A landscape with many peaks, sampled at points; each row gives a point and its height.
From any point a climber steps to the highest of the 2 points nearest to it. It stops when none of these is higher. Distance is the straight distance between rows; heights are no part of it.
lizak h=1.04: [136  88 147 156 141 132 145 110 118  79 111 137 130 139 160 133 147 118
 137 131 136]
neke h=4.82: [131 100 123 126 136  83  54 120 143 155 150 109 134 136 132 150 191 153
 159 104  35]
diti h=2.27: [129  84 189 106  90 103  81 136 132 187 145 164 113  79 114 131 162 131
 106 137  55]
Votof h=2.60: [130 105 186 130 164 128 127 115 124 139 108 149 131 107 137 119 146 132
 115 112 108]
muf h=3.95: [134 122 151 161 182 137 148 122 116 112 114 116 115 106 170  89 131 103
 175 147 164]
Masup h=2.56: [123 120 144 111 100 116  62 138 148 173 174 106  77  82  96 186 159 132
 115 124  48]
Peto h=0.87: [124  95 121 134 133 138 136 122 117 110 127 136  96 120 136 150 129 114
 133 135 159]
Fip h=4.39: [121 115 113 131 140  74  75 117 137 161 145 124 146 142 105 142 150 152
 125  84  48]
mas h=5.65: [141 159 109 107 130 141 135 138 133 140 169  99 111 105  92 118  80 113
  51  83 129]
mul h=2.48: [113 136  59 136  95 106 114 132 115 101 172  76  99 141 119 118  75 109
 114 108 178]
Gat h=6.48: [152 150 157 142 124 167 188 149 136  86  62 142 192 170 161 114 124 156
 170 158 153]
nirob h=1.42: [ 51 151  86 115  74 114 111 144 131 116 149 109 122 106  78 177 160  93
  99 159 153]
tuto h=2.83: [152 130  88 141 135 139 155 141 122 127 136 131 124 142 127 115  69 126
 157 124 188]
Pudob h=3.22: [122  93 150 135 155 117 108 145 120 197 117 123 115 118  92 132 121 109
 125 128 106]
leb h=2.16: [ 90 144  93 134 124  65 110 137 113 127 136 103 147 122  98  86 117 107
 120 100 162]
mazuk h=5.03: [118 102  83 128 108 105 134 131 113 101 152 159 102 102 142 112 187 122
 172 142 184]
tomi h=4.12: [127 125  69 110 108 126 150 127 117 132 158 174 100 106 105 127 136 134
 128 129 183]
zav h=4.35: [131 115 187 133 137 167 121  89 134 129  75 147 141 112 159 112 159  88
 184 224  70]
Vobev h=5.19: [172  97 132 129 101 131 143 126 133 131  94 156 167 121 151 150 186 103
 204 217  99]
befaf h=3.69: [152 140 137  89 105 165 155 145 109 146  97 123 163 167 130  97  46 143
  87 106 167]
Koz h=4.42: [ 86 108 127 128 113  76  75 134 131 114 151 100  97 105 122 143 189 111
 125 102 111]
lesi h=3.59: [ 97 182 112 116 118  87  66 140 152 143 194 119 108  62 102 155 179 157
  87  93  82]
tes h=4.03: [137 105 191 144 163 142 132 104 127 148  89 132 154  97 153 103 171 111
 161 190  65]
tem h=4.59: [141 152 145 107 104 193 186 143 120  96 104 144 119 161 158 123  61 164
 103 132 199]
fena h=2.63: [134 125  68 138 122 123 142 141 113 115 169 115  86 124 124 118  91 115
 138 126 200]
Zove h=5.26: [128 174 154 134 119 192 181 138 130  86  99 152 114 164 181 102  75 174
 144 144 203]
gena h=4.72: [146 120  77 114  87 108 140 138 132 131 161 174  95 114 136 138 181 127
 204 148 175]
Bapez h=3.52: [136  99 125 138 168 111 129 135 117 176 114 130 156 127 106  92 133 115
 149 138 117]
tizu h=1.58: [123 136 188 133 166 165 135 125 129 111  82 118 119 148 148 133  84 128
 112 116 117]
bigod h=5.86: [143 160 148 139 128 173 185 141 135  99 100 178 126 145 169 117 115 162
 172 145 197]
sol h=4.53: [147 124 102 163 124  97 160 139 113  83 108 110 198 149 131  80 129 128
 146 132 163]
fozi h=5.48: [159  96 118 139 120 130 157 129 123 134  97 165 182 133 127 134 171 120
 179 178 126]
Funo h=3.60: [147 111 131 167 187 111 144 116 112 114 126 100 134 118 159  79 135 114
 149 116 138]
lor h=4.80: [180 132  93 176 125 146 184 122 139  85 132 134 157 173 156 123 118 153
 188 162 149]
pel h=0.35: [ 82 119  84 101 125 104  80 124 122 188 159 113 101 128  77 144 144 109
 107 123  91]
dak h=4.88: [143 109 129 155 185 148 126  76 132 112 147 103  91 160 168 138  92 125
 141 104  89]
kul h=5.23: [144  86 140 128 155 105  83 100 130 155 144 113 112 120 144 133 176 121
 146 117  61]
kuvi h=5.58: [141  73 121 138 159 124 114  87 125 119 137 112 122 150 160 133 165 114
 149 126  83]
Ler h=3.99: [118 106  73 141  89 108 147 116 122  82 125 162 164 171 113 136 138 134
 139 126 155]
pef h=3.36: [105 132 105  94 132 110 117 124 119 180 171 147  95  82  85 111 154 120
  85 115 126]
nuzu h=4.37: [150 126  64 165 118  94 158 137 123  88 123 108 191 138 127 101 169 126
 178 152 156]
zopem h=2.38: [137  81 177 114 129 110 108 121 126 177 120 159 124  90 127 112 170 119
 131 137  82]
ren h=4.93: [130 179 145 122 136 196 174 128 134 118  58 139 156 190 169 111  69 156
 166 154 161]
Kuvad h=3.39: [167 132 142 132 163 102 106 118 145 140 146 147 149 109 138 131 136 186
 111  64  76]
gaveb h=5.28: [154  96 120 148 173 119 123  81 134  96 147 111 130 167 165 129 136 144
 132  88  67]
vakid h=5.22: [152 178 157 146 139 181 189 119 134  91  95 186 130 125 175 105 164 150
 203 170 170]
Giz h=5.27: [174 150 124 158  82 155 169 145 138  89 119 137 139 190 144 140  56 147
 167 136 186]
Vison h=3.33: [170 166 125 122 110 125 110 108 138  86 179 100 128 123 131 137  78 162
  58  49 114]
Metun h=3.92: [142 109 121 140 170 106 119 109 121 119 147 105 109 121 145  96 117 126
 122  81 133]
Bag h=5.83: [169 132 134 144 135 147 179 148 130 125  80 154 204 145 131 124 153 150
 177 173 143]
dovo h=3.91: [165 138 143 119 119 116 127 105 120 103 157  92 128 139 138  95  58 150
  74  59 138]
kimu h=3.73: [ 81 136  69  91 116 103 120 123 103 143 170 153 101  98 100 118 159 120
 102 129 160]
desep h=4.95: [110  81 153 127 114  97  94 134 123 106 116 112  99  94 140 150 180  89
 138 129 133]
Sodi h=3.72: [131 135 136 101  97 174 172 154 129 111  91 162 141 152 120 160  92 149
  93 139 177]
pag h=1.36: [ 75 117 107 131  89 100  99 157 119 138 130 115 120 111  77 170 155  90
 121 150 138]
Luzu h=3.84: [140 126 117 125 140  88  99 102 133 125 149 130 152 144 119 135 123 161
  92  57  80]
lizag h=3.77: [145  98 170 154 185 126 127 133 121 179  98 116 157 120 123  97 143 116
 152 158  72]
mibov h=4.02: [150 125 134 131  81 171 161 129 118  76 122 133 140 175 145 131  54 154
  92 125 187]
lomef h=4.69: [176 129 110 166 126 136 188 117 122  70 112 124 196 169 157  92 121 156
 155 157 155]
libet h=2.95: [149 139 207 133 170 117 115 128 140 138 112 151 146 110 144 125 141 173
 100  82  89]
sirup h=4.21: [113 113  46 153  95  96 140 119 118  83 144 132 172 176 127 112 162 132
 172 145 153]
gudaz h=2.06: [122 150 196 122 166 172 118 132 141 140 101 104  98 127 123 169  79 129
  90 114 103]
gazin h=0.29: [ 89 101  94  65  94 114  76 123 123 189 167 127  86 117  89 148 170 101
 113 152  84]
nive h=1.74: [ 78 177  91 109 119  73  98 119 129 151 168 101 140 128  86 114  97 118
  79  93 110]
Gogoz h=4.81: [166 147 142 156 134 144 167 132 135 100 114 165 129 103 169 120 172 126
 215 178 168]
zipuv h=2.75: [131  84 154 105 116 125  74 125 139 166 141 110  70 102 120 187 150  92
 130 147  60]
lufez h=1.96: [ 82 159  98 137 134  50  81 121 126 145 163  92 149 129 107  95 130 127
 118  80 108]
Rugi h=4.20: [129 175  98 111 132 112 102 129 149 128 195 118 109  81  95 152 140 144
  57  80  90]
Des h=4.66: [142 130 110 119 140 101 122 121 120 126 163 101 119 125 116 111  87 132
  78  73 138]
limeb h=2.94: [126  94 163 132 141 132  92 136 137 173 126 119  98 112 104 175 129 110
 119 131  71]
Geted h=5.47: [102  87 114 120  96  94 114 133 118 102 131 131 114 101 144 128 197 101
 153 142 159]
meba h=0.55: [117 106 110 113 131 137 122 130 126 149 142 120 100 122  91 169 114 104
  89 127 122]
lom h=0.69: [132 115 110 129 129 155 144 136 125 110 146 102  86 121 116 156  91 103
  90 125 158]
Bug h=0.44: [114 130 109 116 123 108  95 143 134 165 148 103 126 124  68 161 103 115
  79 110  89]
faz h=3.25: [117 130 168  96 123 172 159 163 127 130  74 155 151 148 114 141 101 149
  61 123 156]
dani h=2.34: [ 82 145  78 128 105 101 105 132 124 107 163  80 102 123 101 139 121  94
 100 108 152]
fas h=5.76: [165 161 142 140 100 173 181 142 142 102  81 138 176 200 159 129  79 156
 175 146 170]
bubak h=4.40: [143 118 155 142 151 147 156 125 119 126 104 154 116  87 161  96 159 112
 183 167 164]
vob h=3.13: [145 131 108 120 123 134 150 138 112 140 124 123 146 151 117  95  58 128
 108 102 175]
Sogis h=4.47: [110 128  61  95  85 102 123 136 119 158 155 178 109 105 108 136 170 124
 171 155 173]
Nizov h=4.01: [100 145 139 133 118  71  69 149 144 126 163 110 101  69 110 149 181 136
 104  87  98]
reze h=1.49: [ 27 189  95 114  97 105 111 140 141 138 166 102 129 107  81 160 151  84
  70 152 124]
tek h=4.79: [141 153  95 112 129 148 118 130 144 120 186  97  88  97  93 150 134 110
  50  98 104]
gebem h=4.94: [139 152 158  84 147 178 159 146 123 168  87 125 132 156 136 108  56 153
  72 116 148]
serid h=2.40: [107 110 149  92  72 102  66 129 141 184 172 143  97  84  93 159 169 136
  97 137  34]
Banur h=3.87: [105 181 166 131 154 199 152 133 132 128  42 139 133 156 157 110  97 138
 179 165 148]
dolo h=1.59: [ 68 193  94 115 101 100 115 136 140 137 169  93 140 113  75 132 108  99
  51 118 115]
Fogin h=3.45: [113 157 186 100 168 187 149 132 130 176  67 134 134 163 147 100  79 154
 103 129 122]
Teba h=4.99: [173 130  76 169  91 129 159 128 138  88 150 123 152 193 144 118  79 136
 181 141 174]
lonev h=2.58: [ 87 176 204 115 170 185 134 138 127 156  46 135 124 139 158  90 113 153
 122 140 121]
bubi h=1.24: [125 102 172 143 144 143 132 121 123  84 102 124 125 143 141 147 110 122
 100 100 131]
vefe h=4.83: [143  92 162 122 107 159 130 112 139 138  83 168 147 123 158 157 153  96
 193 220 102]
duter h=3.01: [105 148 186 137 176 185 147 118 123 127  56 138 139 140 159  96 127 128
 158 158 128]
Tata h=2.57: [140 127 191 141 158 129 100 136 141 134 124 110  98  99 123 171 116 128
 107 101  94]

Where does a climber stop that starts at each point below?
pef => Geted
sol => Gat
Funo => bigod
Tata => Gat
pag => gebem
dani => gebem
Votof => kuvi
meba => Gat
diti => Gat

Call two points neighbours if one is among the 2 nearest of the other. Go from one point of each pair to the other, from neighbour to neighbour, staying as high as possible. Name the lowest point that can't be avoided.
bigod, Geted => lesi
gebem, Geted => faz
mas, bigod => Funo
